A landscape with many valleys, sampled at points; each row gives a point and its height.
From any point a ball rolls to the lowest of the 2 points nearest to it. It stops when none of these is lower. Distance is the straight distance between rows; heights are no part of it.
loti: [ 16 -14  25 -27  10  14   8  12 -18 -10   0  -3 -12   7   0  15  -6   5
  25   5  -4   6  -3   8 -11   5  22 -15  11   6   8  12  -1   1   1]  h=2.98
Kul: [-11 -17 -20  -4  -8   8 -18  15  -1  -7  -3  24   1   2   5  10  16 -15
 -14   1   1 -11  13  12 -12  -7 -17  26 -31  25   2 -25  11   4 -13]  h=2.88
Livir: [ -3  22  16  24  18 -22  22  36  24  -2 -22  -8 -15   1  16   3   7 -13
   8  -9  12  -8 -28 -16 -11  10 -18 -26 -11 -15  11  -8 -14 -12  -5]  h=5.97
funa: [  1 -18   5 -18   9  11  14 -14  -7 -11 -10   0  -5  18  11  -7   8  12
 -12  -1   2   6   5   6  -5  -5  15 -13  21   0  14  26  -1  17 -16]  h=3.03
revi: [ -9  23 -14  27  -7 -35 -19   5  40  -9   6 -10  10  -7  11 -19   3   5
  -2   1   4 -17  -6 -36   9  27   1  -7  12 -13  14   8 -10 -14 -15]  h=6.36
vulor: [ -2  -5  10 -31  10   8 -15  10  -4   1  38  -9  -4   4 -16  21  18  17
  23  -9   5   6   6  14  10   7  13   5 -15   6   2  -2  -5  10   6]  h=1.33
Vemik: [-10  -7   0   3 -14  12  12  14 -21  15   3  -7 -14 -16 -15   6  -5 -15
 -11  12   2   9  10  17  -1   5   4  14  -1   7 -15 -31   9   4  22]  h=2.49
fuv: [ 11 -13 -15 -18 -13   1   3 -16 -15   8  -3  32   5  14   7 -15  16 -15
 -14   1   0  -1   7  14 -15 -14  -7   8   1  17 -17  13  24  12 -13]  h=8.00
sota: [  2  14   2  -1 -14   3 -26  -6  -8  -5   8  34  25 -12  10   4  40 -27
  12 -11 -10   4   2  12   4   1 -19  23 -37  32   1   6   5   5  -1]  h=3.88
Bol: [ -4  17 -11  -8  -7 -11 -34  -9 -16 -13  -6  20  12   1   9  13  42 -16
  11  -2  -7  -3   3  13  -7  -4 -24  18 -43  40   2   1  15  21   2]  h=3.12
Pori: [-36 -25 -12  -6   5  -1   0  17 -23   0 -12  -2 -12  -7 -11   6   1 -21
 -12   1  13  -3  15  10  -4 -15 -13  16 -17  25  -4 -31   4  19   0]  h=2.26
Tuto: [  3 -12  14 -10   2  20   7  -2   7   0   2 -19 -10  -1  10   3 -24  13
  -9  16   1 -15  -5  -1   7 -18   3  -4  -2 -24   5   5   0  -4 -10]  h=3.89
Suder: [  5  -2   3 -22   6  17 -17  -8   3  -3  37  15  -2   7  -1  11   8   4
  16 -12 -12 -12  11  31  13  -4  15   6 -13   0  15  15   3   3 -15]  h=1.61
zokup: [ -4 -15 -24   7 -32  -3   0   0   2   9   9   8  19  16  -8 -14   2 -13
 -11   2  -1 -18  12  18  -9   0 -26  -6  -1  39 -13  -6  10  -4  25]  h=2.04
vupi: [ 17  -1  16 -19  14 -13  16  28  -4  -3  10  -1   0   9  -6  27  12  11
  35 -11   1  24 -18 -22 -20  12   4  -1 -18   9 -13  -1   1   0   8]  h=2.43
pinim: [-18  22   3  15  -7 -11 -17  -5  32  -2   7 -22 -11  -3   3   1 -27  16
  17   6  19 -18 -11 -26  12   5 -15 -11  -8 -16  14 -10 -21 -22  -7]  h=5.29
gor: [ -4   5  -9  14  -7   6   0 -15  17   3  -2 -11   4  -7   5  -6 -15   3
 -16   0 -14  -1   7 -14   7 -16  -8  10 -22 -27 -12  24  11 -13  -6]  h=6.11
simez: [ -9 -18   1 -29  10  17  -1   2 -20   9  12  23 -11   6  -9   7  -8  -7
  12  14   2   2   6  31  10  -4  25  12   2  11   9  -5  13  -1   7]  h=3.85
dizod: [  6   0  33 -11  19   5  13  30   5 -25 -10 -11  -7  20  11  13   6   6
  20  -6   4  -1 -14  -6  -7   5  -6 -32 -20   2  14   9 -14  -6  -7]  h=3.14
Dat: [ 17  -1   9  -6  21 -15  27  26   7   2  -6   0  -9   9   0  17   1   6
  31 -16  -3  15 -29 -34 -24   7  -3  -4 -18  -3 -15  -2   2 -10  -1]  h=2.76
bar: [-17 -12  -8 -19   4  13  -3  -2 -24   7   6  31  -9  13  -8  -1   3 -23
   8   7  -4  -1  15  39   4   3  10  12   2  26  16 -10   8   2   7]  h=3.63
vuz: [ 18 -13   2  -7  -4  -2   1  25   5  -4  26  25  14 -11   9   6  18  16
  -3  -4  15  15   1  -6  10   8  -4   9   3 -18   9 -17 -20   8   1]  h=8.22
gom: [ -2 -12  -4 -21   5   9  14 -25  -7 -14 -18  20   9  18   7  -5   6  -7
  -4  -8  -6  -5  10  25  11  -8  23 -11  22   7   9  26  -3  22 -25]  h=2.92
fofo: [-10  -9  18  -8  13  20   8  -8 -11  18 -16 -32 -17  -6   5   1 -31  10
  27  18  -1 -11 -23  -5  -7   4  16 -17  20   3   9   5  -7  -9   1]  h=4.41
Zezom: [-24  -2  -1 -17  14   9 -19   2  -4   0  32  -4 -11  -2 -15  21  22  -2
  12 -10   0   0  15  27  17   1  12  20 -24  13  13 -14   2  14   2]  h=2.44
Pifel: [-16  14  -4  22  -3  17 -25 -26  20 -18 -19 -27 -13  12  -6   2 -17  -1
 -15   7   1  -9  12 -10  14  -6  15  -6   7  -8  13  11   4 -15  -8]  h=3.59
tek: [  6  -3  15 -31  12  -3  -3  18 -10  -3  27 -12  -2  11 -20  24  20  18
  32  -6   2  19  -4   2 -12  14   8  -2 -14  12  -7   2   0  10  10]  h=2.01
meref: [ 21 -16   9   2   0  -9  11  28  13 -10  14  13  19  -6  12  -9   5  20
   1   0   5   8 -11 -16   1  11 -11  -2   8 -32  10  -7 -25   2  -3]  h=8.15
Fak: [  0  -4 -28  21 -14 -17   5   4   3  10  12  12  41 -26   6   8   1  -2
 -15 -19   7   0  -3 -13  31   2  -5  14   3 -26 -14  -7   5   7   9]  h=5.40
levu: [ -4  -8 -25  14  -4 -22   7   5  14  11  10  -3  20 -10  14 -14  -6  21
   0  -7   4  -4 -11 -38  12  26  -8   8   3 -30  13   6 -19   1  -3]  h=6.19
Pebo: [ -1  34  11  40  15 -33   1  26  31  -7 -14 -19  -8   2  -1   7   5  -8
   1  -1  10 -19 -24 -11 -14  18 -12 -21  -7 -16  15 -14 -16 -16  -6]  h=5.61
resat: [  8  -1  10 -26  -3   3   5  -3 -23   1  18  10 -18   7 -10   6  19  -3
  26   0 -12  20  17  24  -9  22  19  -6  15  20   5   5   2  17  13]  h=8.45
sal: [ 18  -8  25 -25   6  16   4  13  -4  -2   9  -6  -9  -9   9  13 -19  17
  10  19   5  -3 -11   6   2 -10   8   2  -6 -17   1 -14  -7  -4   1]  h=3.64
Dar: [ 27  22   3  15   1   8  -5 -13 -15 -12  -9  -4  -4 -10 -18  -1 -30  -3
   7  -7  -3  23   5  -8   6  -7   8  21  12 -13  -7 -16 -11 -22  30]  h=3.62
Kavis: [ -5   3 -21  31  -2   4   0 -33  12  -6 -21  -3  14  14  -3 -38   3 -13
 -15 -24 -11   1  14  -3   2 -12  -7  -9  14  14  -7  32   6 -10   3]  h=2.79
pami: [  7  -3 -21  21   6  -5  -5 -18  14 -12 -14 -12  12  10 -10 -41   4  -5
 -24 -20 -11   5  11  -6  -7  -6  -3   9  14 -11 -10  27  17  -4  -1]  h=2.53
Dezin: [  5  -8   1   4 -19   5   3   5  -1  16   2  25  27 -22  14   2   8 -10
 -11   4  -6   1  -2  -4  11 -11 -18   8 -32 -10 -27  11   5   0  -3]  h=5.85
nof: [ -3 -15 -24   8 -30  -2  -4   5   0   0   6   4  15  11 -19  -6  -5 -16
 -19  -5   7  -8  12  10 -10  -3 -16  10  -6  23 -22  -8  21  -9  22]  h=2.29
kesi: [-25   9  16  -7  19   7  -2  11  15   2 -17 -29 -21  15  17  16 -12   9
  12  15  21 -19 -24 -13 -13  -4   0 -25  -5  11  22  -2  -3 -17  -7]  h=4.58
Romid: [ 15 -12   7   5 -13  15   3  11  -2  -8   7   0   5   0 -10 -15  -3 -10
 -30   3  -4   0  12  20 -12 -12  -3   4  17 -17 -14  -2   9  -6  -2]  h=0.37
fon: [ -4  23  20  40  -5   6 -11 -13   3  -4 -30 -33 -15  12 -11  15 -13  -3
   9   6  -8 -11  -8 -10  -1  30   9 -34  10  19  15  -9 -18  -9   3]  h=3.22
Fas: [-13  16 -10  17  -3  -1 -17 -15  25  -5  -1 -18  -7  -6   1  -5 -20  14
  -5   2  -6  -2  10 -26  14 -10  -5   7 -15 -29   4  14  -4 -19  -5]  h=6.30
vuve: [-15 -17 -17 -14  -3  15 -12   0 -13  -3  -2  30  -4  15   1   2   7 -24
  -1   4  -6 -11  13  27  -7  -1  -5  22 -16  31  16 -15  15   0  -7]  h=3.36
Biduf: [ 10  -7   7  -9 -17  21 -14  -3   6  -2  18  40  10 -16  12   8  16 -16
  10 -14  -5  -1  10   4  24   0   8  17 -24   0   4   4  -6  -5 -12]  h=3.26
Vev: [-13   8 -13  20  -2 -25  -4   7  27   2  10  -9   4  -5  11 -16  -6  21
   2   0   3 -10 -10 -35   3  20 -11   1   2 -24  17   7 -21 -12 -10]  h=5.83
fuf: [-14 -12 -14 -25   0  -3 -10  -3 -17  14   3  24   2   4   2  23   8 -17
  -7   6   7  -2   9  10   7 -14   0  17 -30  29  -9   0  26  13  -3]  h=1.89
Tasan: [ -3  -3  -9   5 -24  -3  -7  16  -1  11   5  25  27 -25   9  20   9 -12
 -14   0   4  -7   3  -2  11 -14 -18  13 -34   7 -28 -10  11   2  -2]  h=5.72
Zezak: [  8  -6  25 -23  12  13  10  11   3   3   3 -19  -7  -5  10   9 -23  21
  25  15  11  -7 -25 -14  -1  -6  -3  -4 -12 -14   0 -13 -15  -9   3]  h=3.87
nole: [-35 -23 -16 -19   2  -1  -1   7 -21  14  -3   8 -10   2  -6  11   0 -22
  -6   7  16  -5  11  11   7 -15  -1  15 -15  34  -5 -22  20  13   4]  h=2.15
tam: [  9  -9  10 -21   0  22 -12  -2   5  -3  24  31   3  -5  11  13   5  -3
  12  -5 -11  -9  10  15  25 -11  15   7 -24  -2   9  11  -1  -5 -14]  h=2.65
Vila: [ 13 -12  -8   3   1  -4   7  -8  13   0  -6   3   7  -1  11 -28  13   7
 -26  -2  -9   6   4  -5  -8 -11  -9   5  -3 -20 -14  25  23  15 -22]  h=8.04
tife: [ -4 -15  -3 -11  -8   5   7  12 -20  14   7   9 -14  -2  -8   3  14  -8
 -18   9   8  15  14  16 -11   3   2  17   4   7  -5 -16   8  11  15]  h=2.78
dap: [ -5  28 -18  17  19 -31 -47  -4  29 -23  -3  -7   4   7  -7 -13  12  12
 -21   2  -3  -4  11 -29   2  11  17  -4   9  -3  12  13   3 -13 -20]  h=7.35
rapun: [  1 -17 -11  -6 -12 -21   7   9   9 -17  -5  20   9   5  16 -22   7  11
  14 -15  17   9 -13 -38   7  40   4  -3  -6 -14  14  20 -10   8  -7]  h=6.29
saz: [ 15 -14   6 -23   4   3   5   7 -14   3  14   5  -9   4  -5   2  15  10
 -10   6   7  24   7   7 -16   2   6  13   8  -4   1   5   1  11   4]  h=3.01
tuga: [-24  24  19   9  14  -3 -17   4  12   3 -14 -36 -28   4  -8  11 -21   7
  16  10  17 -21 -23 -15 -23   5  -6 -20  -5   2   3 -13 -10 -21 -12]  h=4.74
kat: [-11 -10  -4  -3  -9 -17  10  21  17 -16  -6  11  -1  15  19 -17  -1   4
  17 -14  29  -1 -18 -36   3  30  -5 -14  -5 -14  19  10 -13  -8  -5]  h=6.18
pino: [  2  -8 -15 -16  -4  -8  13 -24 -19  40   8   6  -6   5  -5 -20  20   0
 -16  -7  13  17   1   3  -4  -7 -10   7  21  21  -6   0   7  15  23]  h=8.52
pezap: [  2  43  14  32  15 -22 -20   6  22  -3 -30 -16 -25  10 -22  26  -3 -18
   5 -10  10 -14 -15  -6 -16  20   0 -24 -16  -3  -5 -23   0 -17  -7]  h=4.34
kopom: [ 20  -3  31 -21  15   7  11  27  -8 -19  -6 -10  -9  15   2  22  -2   4
  33  -4  -8   3 -13  -5 -14   4   5 -28 -14   5   1   8  -1  -5  -6]  h=3.16
luzel: [-15  -2   3  -9  10   1  -2  25  -7 -12  16   8  -8 -18  -1  27  25   6
   4  -3  15  22  16   7  10  -3   6  15 -16   1   7 -32 -10  19   7]  h=8.33
Tepa: [  5  -5   7 -32  12  12 -11  -7 -10  -9  25   7  -5  17 -10   9   5   5
  16  -9  -9  -6  11  36  -2   0  22  -2   7   2  14  18   2   7 -11]  h=2.39
sefet: [ 13 -15  -2  -9  -2   7   6 -16  -1  -2  -9  21   7   9  14 -18  18  -7
 -20   1  -8   2   6  11 -13 -18  -5   1   0  -3 -16  22  24  15 -25]  h=8.02
sobu: [ -8   0   9  10  -1  18  -4 -14  10 -10 -10 -37 -13   7  -1   0 -27   8
 -14  11   0 -16   0  -3   7 -10   4  -8   5 -22   8   8  -1  -7  -8]  h=3.84
nevi: [-18  39  14  14  11 -17 -21   3  25   1  -1 -20 -18   0  -9   4 -21   4
  23   2  26 -20 -20 -14  -7   3 -17 -22 -12  -7   4 -23 -19 -28  -8]  h=4.99
nunok: [  0   2   4  37   1  12   9 -17   6  -5 -15 -24  14   9  -4 -21   9   0
 -23  -8 -14   6   9   7   8  -1  -2 -18  35   3   8  19 -14   3   7]  h=1.99
Vig: [-10  25 -28  17  11 -24 -39 -17  17 -10  -4 -11  -8  -3  -5 -28   7  18
 -21  -4 -12   5  13 -25  -8  12  10   2   2  -6   6  26  12  -7 -19]  h=7.64
raso: [ 15 -18   4 -25  10   4   4  -5  -2  -6  13   8  -4  12   5  -6  15  19
 -10  -2   5  15   5   2  -8  -8   6   1   1  -8   7  19   0  12 -11]  h=3.15
Loze: [  1 -18 -18   0 -13 -19  10   1   4   7  -2  11  18 -14  20 -13   3  15
   2  -8  11  11 -12 -39  13  30   1  10  -4 -25   7  13 -12  13  -3]  h=6.39
gozon: [ 19  -6   4  19 -11   8   7   2   1 -10   1  -9  10   5 -16 -25  -1 -14
 -27  -9  -9   7  11  12  -7  -7  -3   0  30 -11 -11  11   4  -6  10]  h=0.89
loba: [-14   0  -2   5 -15  10  16   9 -18  25   8  -4  -4 -15 -11  -7 -12 -17
   3  19 -11  -1   7  28  11   0  -4   2  -1  24 -11 -26   8  -6  32]  h=2.03
Famul: [-10  -9   6 -20   7   6  -5   6 -23  -4  11  -1 -22   1 -16  19  21  -6
  21   4  -6  23  18  18  -6  17  22  11  -5  16   6 -13   5  19  16]  h=8.41
tav: [-20  15 -22  37  -2  10 -15 -36  17  -7 -31  -5   8  12   2 -23  11  -9
 -17 -15  -9   3  21  -4  11  -2   8 -12  18  16  -1  24   6  -8  -2]  h=3.00
timil: [  3  50   7  30  26 -35 -21  18  27   0 -16  -7  -8   1 -20  20   7 -18
   5 -15  13 -16 -16  -1 -11  14  -2 -28  -9 -15   1 -21 -11 -21  -3]  h=4.91
natu: [  7  -3   7  -7   4  -4   4  30  -3  -4  21  13   0 -16   3  24  18  17
   1   4  13  22   5  -1   4   1   1  13  -5  -9   4 -27 -12  11  10]  h=8.28
dus: [ 10 -12  22  17   3  11   3  13  13 -21 -15 -30  -2   9   4   0   1   9
 -22  14  -1  -5  -6  -4 -11   2   0 -15  14 -24   9   4  -7  10 -16]  h=2.52
Gomo: [ -5   1 -24  18 -18 -18  -1  13   7   8  11  16  34 -25   0  17   5  -6
 -22 -13   8  -4   2  -5  20 -14 -16  14 -19  -7 -27 -13  13   5   6]  h=5.58
kebu: [  5  -5 -20  -4  12 -21   1   4 -10  24  14 -16   4  -8 -17   3   8  14
 -29 -11  13  19  -2 -10  -9  -4  -3  30  12  -8  -9  -4   5  13  11]  h=8.56
kar: [  3   4   9  -2 -19   9 -19  -6 -14   1   8  38  24 -22   6   5  30 -30
   8 -15   1   7   4   6  17   6  -2  22 -31  14  -4  14  -5   4  -1]  h=3.72
Zegig: [ -2 -11   9  25  -2  12   7  -6   5 -10 -17 -33   2  12   1 -11   2   5
 -26   5  -3  -1   2   2  -7   6   5 -14  30 -11  10  15  -3  10 -10]  h=2.28
fizu: [-14   9 -24   9  -6  -4   4 -39  -7  23 -20  -4  -7  -4   8 -24   1   5
 -18  -5 -10   5  -1  -9 -19  -5  -8   4  -2  -4 -10  35  20   8 -11]  h=7.89
kadun: [-27  -9   9 -16  17  15   3  -5   2   6 -17 -27 -22  10  15   8 -25  16
  16  17  11 -16 -18 -10  -8  -2  14 -16   9   5  21  10  -2 -10  -9]  h=4.50
bas: [-14  24 -28  21   3 -12 -20 -31   6   5 -17 -10  -9  -8   1 -29   5   9
 -18  -7 -16   7   9 -14 -14   3  -2   6  -8  -9  -8  37  20  -2 -11]  h=7.81
Dup: [ 17 -13   4   7   0  -3   5  18  23 -11  14   3  20  -9  13 -17   5  16
 -15   0  -3   1   0 -11   7   1 -10   1   8 -40   2   0 -13   3 -12]  h=8.10
dil: [ 12  -3  15   2 -10  13  21   5 -16  16   5   3  -5 -14   3  -5  -5 -13
  -6  13 -16  -3   7  28   3  -7   8 -19  29   8  -1   0  -2  -1   8]  h=1.27
Gabu: [-26 -22 -19   4   2  -3  -6  20 -12 -14 -11   7  -1  -9  -3  11   9 -12
 -19 -10   8 -11  17   9 -11 -16 -27  19 -26  16  -3 -34   0  16 -12]  h=2.42
fule: [ 16   8   5   8 -14  -1   9  22  -7  -7  13  -3  -4 -16 -10  21  -4   9
 -12  10  -7  14   5   7 -12   7   1  17   5 -25 -16 -31   7   5  13]  h=2.10
Kibul: [ -6  28  19  39   1  -5 -16  -1   7   3 -30 -23 -24  16 -20  19  -5 -12
   6  -3   3 -15 -12 -13 -17  32   8 -30   1  19   2 -14  -6 -13  -4]  h=3.69
Sobaz: [ -8   1 -15 -18  -5  -9 -23  -5 -21   2  -5  27   7   6   8  21  24 -19
   3   5  -3  -4   8  13  -3  -8 -11  16 -36  38  -5   4  21  17  -4]  h=2.34
Fazon: [  1  -2   7 -30   5   2  18  -9 -20  11  12  18  -7   4  -1  -4  12  -5
  17   4  -8  14  11  28   4   4  16 -13  29  20   8   9  -8  12  14]  h=8.47
tevol: [ -2   8 -16 -30 -13 -13  25 -33 -16   8 -29  36  17   8  12 -22   7 -17
   4  -6 -12  -9  -5  12   2 -14  -3 -11   9  24 -12  24   4  21 -12]  h=7.96
vime: [  1  -5  -1   4 -11   7   5  -8   3   9  -5   6  18  -8  12  -3  -3  -8
 -15   9 -15  -6  -1   0  -3 -18 -16   3 -29 -11 -27  27  17  -5  -9]  h=5.96
dul: [ 10  -7  30   1  10   1  11  32  15 -26  -7  -7  -2  13  18   3   8  12
   4   4  10  -3 -15 -13  -3   5  -9 -29  -8 -11  20   4 -22   0 -11]  h=3.02
budis: [ 10   8  20  -4   8   5   6   2  -3   7   7 -31  -4 -11  -3  17 -29  22
  26  12   9  -2 -28 -17  -9   0  -7   8  -7 -19 -15 -22 -13  -8   7]  h=4.12
nog: [ 15 -15  18 -26   6  22  -3   8   4  -7  19  15  -4  -6  13   9  -4  11
   8   5   3  -8   3   8  19 -13  13  -3 -14 -12  12  -1 -11  -6  -8]  h=3.27
Tode: [ 28  -1   7   4   0 -17  22  20   3   6   4  -4  -7  -2  -2  29 -13  14
  27  -2  -2   7 -26 -33 -24  11   0   6  -2  -8 -21 -23   9  -3  -4]  h=3.35
zofo: [  3  -4  -5 -31   6   5   2 -22 -12 -11   7  25   2  19  -2  -1   5  -6
   8 -13  -8  -6  13  32   6  -7  22  -1  15   5   7  26   6  16 -21]  h=2.74
fazuk: [ 11  -5 -14  11 -19   8   0  -1   1 -11   1   5  16  10 -20 -14 -17 -19
 -14 -12   5   1   9   6  -3 -16  -6  13   2  14 -13  -1  12 -26  31]  h=2.58
bilu: [  0 -10  20  15   3   5   0  20  32 -21 -12 -19   1  16  20   3  16  13
 -17  16  11  -9 -11 -12   3   8  -7 -23   2 -13  19  -2  -8  10 -19]  h=2.80
zotan: [  9   0 -17 -20 -21 -14  13 -29 -19  14 -22  37  16  12  12 -21  15 -16
   3   1  -7 -11  -1  10 -14 -13 -12  -7   9  29 -20  15  18  16  -6]  h=7.98
bidu: [  2 -12  16 -15   5  24   8  -6 -18  21   0 -18 -11 -13  -3  -5 -38   2
  13  21  -2  -9 -17  13   9  -6  18  -2  18  -6  -5  -3   4  -7  10]  h=4.24
miv: [ -2   9  -7  14   1  -8   3   5  -1   9  24 -13  21 -21  -6  24 -12  20
  -6  -8  17   5  -8  -9  25 -14  -4  18   3 -25 -11 -29  -5   1  16]  h=4.83
maba: [  4   6   8   3 -10  10  20  -1  -7  30  12  -9 -14 -27  -2   0 -12  -6
  17  21 -26   4   1  14  16   1   9  -5  11  17 -16 -18  10  -6  24]  h=0.82
Mezut: [ 13  -7  16  -9 -10  11  19   5  -8  25   5  -3 -19 -24   5   5 -14  -1
  29  23 -22   4  -7   6  10   7  21 -11  20  18  -8 -12   8  -1  14]  h=2.02
Kob: [ 16  18   6  14  16   6 -17 -21 -15 -21 -26  -4 -16  -6  -8  -6 -39   5
  14   4   3  20   6 -22   0  -3   5   8   8 -18   3 -16 -25 -19  10]  h=4.19
boda: [  2  15  21  32   0  15   6 -19  -1   0 -22 -38  -3   0  -2   7 -16   2
   6   7 -21 -12  -2   2  16  13   9 -31  19  10  15  -1 -20  -4   8]  h=2.63
sugos: [ -6  31 -10  19  13 -36 -43   2  37 -22   3  -1   7   4  -6  -3   1   9
  -6   3   5 -11   3 -32   9  10   9 -10   4  -8  18   1 -13 -21 -14]  h=6.96
Vub: [  5   6 -25  22   6 -15  -1   0   1   4  23  -6  37 -15  -6  11  -9  16
  -6 -15   7   2  -5 -13  27  -3  -5  15   9 -33   2 -19  -5  -1  20]  h=5.12
laraf: [ -4  -2 -18 -32  -5  -7  20 -27 -19  25   7  29  -1  17   3 -20  21  -6
  -3  -3   4   8   3  16   5 -12  -3  -1  20  28   0   1   5  16  15]  h=8.51
taguk: [  6 -12 -20  -7   3  -6   5 -20 -13  33   6  -8  -2   2 -12 -16   3   9
 -26 -13   8  15  -1 -11 -12  -4  -7  21  12  -2  -9  13  10   9   6]  h=8.53
ser: [-12   6 -15 -30  -6  -5  28 -44 -15   7 -29  23   0   7  12 -17   2  -6
   1  -8  -8   1  -2   6   1 -11  10  -9   5  11  -5  31   9  23 -11]  h=7.95
rov: [ 10  29  20   8  11  -7  -6 -16   4 -16  -4 -33 -10  -3  -5   9 -41  17
  34   6   2  -3 -21 -15  -6   7 -13   0 -12 -22  -9 -20 -18 -11   1]  h=4.47
suga: [ -2 -18 -23  -3 -36  -4  -8  -1   0   7   1  22  19  11   8 -13   4 -15
   0  10 -11 -27  14  23 -14   4 -22  -7   5  40 -13  -4  15   4   4]  h=1.63
kiz: [-13   6   7  10  10 -20  13  33  25  -8  -6   2  -8  12  19 -14  10   0
   5  -9  28  -5 -25 -27  -5  17 -13 -22  -2  -5  22   4 -19 -15  -3]  h=6.10
Nagi: [-24  15 -14  30  -8  12 -14 -31  15  -7 -26 -18  -3   9   3  -3  -4  -9
 -20   0  -9  -7  16  -3   8  -2  13  -6  11   3  -1  27  16  -7  -9]  h=3.28
supi: [-24  -4  -6 -11   9  10 -19   3  -3  -3  21  15  -6  -4  -6  22  13 -14
   5 -12  -4  -8  14  21  26  -7   4  26 -37  23  17 -17   7   5  -5]  h=3.13
dotu: [ 11   4  21  19  -5  16  19  -7  -8   8  -8 -24   1 -10   1   0 -14  -5
  -3   7 -22  -7   1  12  13  -3   7 -27  30   4   4   8 -13   1   8]  h=2.00
Zor: [ 20   4   1  32   3   0   2  -6  -1  -9  -9 -16   8   0 -18 -31   1  -6
 -17 -16 -19  19  12  -4  -2   0  -2  -5  32  -6   5  20 -12  -8  14]  h=1.49
gos: [  0  -5  -4  -2 -12   4  20   1  -7  16   8  18  12   3   6 -17   2 -18
 -14   8 -10 -13  12  35   0 -18 -10 -17  28  23  -5   3   0  -1   3]  h=0.50
vor: [ 17  -6   5   0 -11   9   4  21  -2  -6  13   6   2  -8  -8   2   1   1
 -24   8   0   5   7  16 -11  -6  -4  16   8 -25 -12 -17   5  -1   2]  h=1.08
tudul: [-10   5   4  12  -1  -9   0   7  24   3   8 -17  -5  -2   9  -3 -17  24
   6   5  11 -10 -13 -30   2   4 -15  -5  -4 -25  14  -1 -22 -12  -7]  h=5.52
lunen: [-22 -11   4  -8  15   5   1  16 -21 -10  -1   0 -21 -14 -10  21  19 -10
   3   0   3  21  20  12  -2  -2   9  21 -19   7   4 -30  -1  24   6]  h=8.37
resi: [ -4 -19   6 -23   3  21   7   3 -21  20   8   6  -9  -7  -6   2 -22  -6
   2  22   6  -5  -5  21   9 -10  18   8   7   5  -3 -13  14  -4  10]  h=4.05
togeb: [  9 -14  21 -24   5  15   9   7 -19   8   1   4 -13  -8  -2  10 -12  -1
  37  17 -10   8  -8  16   2   6  30 -14  21  15   3   3   6   0  12]  h=2.71
Bam: [ 28  11   9  10  -8 -14  13  17  -1  -4  11 -10  -1 -11  -2  30 -17  20
  11   6  -8   8 -18 -16 -13  12  -1   8   4 -23 -19 -27   5   1   6]  h=3.21
Suf: [ 16  28  16  13  17  -8 -14 -23  -6 -29 -18 -17 -15  -2  -8   8 -42  10
  31   4   1  11  -9 -21  -6   7  -1   4  -4 -16  -3 -19 -22 -12   2]  h=4.60
tuma: [  3 -10 -10   0 -22   0   9  -5   1   5   1  24  25  12   9 -23   7 -21
  -9   2  -9 -25  11  31  -8 -13 -17 -15  26  31 -17   4   8   2  -8]  h=1.01
Zenab: [-11   5  -7 -35  10  -8  21 -14 -16  21  13  32   3  11   3 -12  14  -8
  11   5  -8   6   8  31  12  -8   2  -6  22  28   5   1  -6  11  16]  h=8.49
lagiz: [  3   6   9   1   3   0   7   7  -5  12  18 -19  10 -22  -2  28 -14  25
   9   8  18   7 -19 -10  11  -8  -1  15   2 -18 -15 -33  -9   1  14]  h=4.52
Desof: [ 20   4 -14  17   2   8  -3  -5  -7 -11 -10   4   9   3 -20 -14 -21 -11
 -11 -13   4  17   8  -3   0 -18   3  26  11  -9  -6  -6  -4 -29  30]  h=3.04
biraz: [ 10   3  -9  23  13  -1 -10  -6   8 -21 -11 -20   5   7 -17 -26 -11   2
 -20 -11 -11  13  10 -13  -6  -1   2  12  19 -24   8  17  -7 -11   6]  h=2.08
zigik: [ 14 -15  -2   6   3  -1   4   8  21  -9   5  -6  11   0   5 -21   7  14
 -29   1  -7   4   4  -7  -3  -9  -9   6   6 -32  -5  14   6   7 -18]  h=8.06
vore: [-17   1 -24 -12  -4  -1  20 -47 -13  29 -19   8  -4  -1  13 -22  -3   1
 -10  -9  -7   1  -4  -7 -11  -8  -2   0   9  10  -7  31  10  12  -9]  h=7.93

For each start below, name the point where the ball stops.
zotan => fuf
kat => gos
Gomo => Suder
Suf => gos
Kibul => gos
kebu => maba
bar => fuf
raso => maba
rov => Suder
Vig => fuf
Famul => fuf
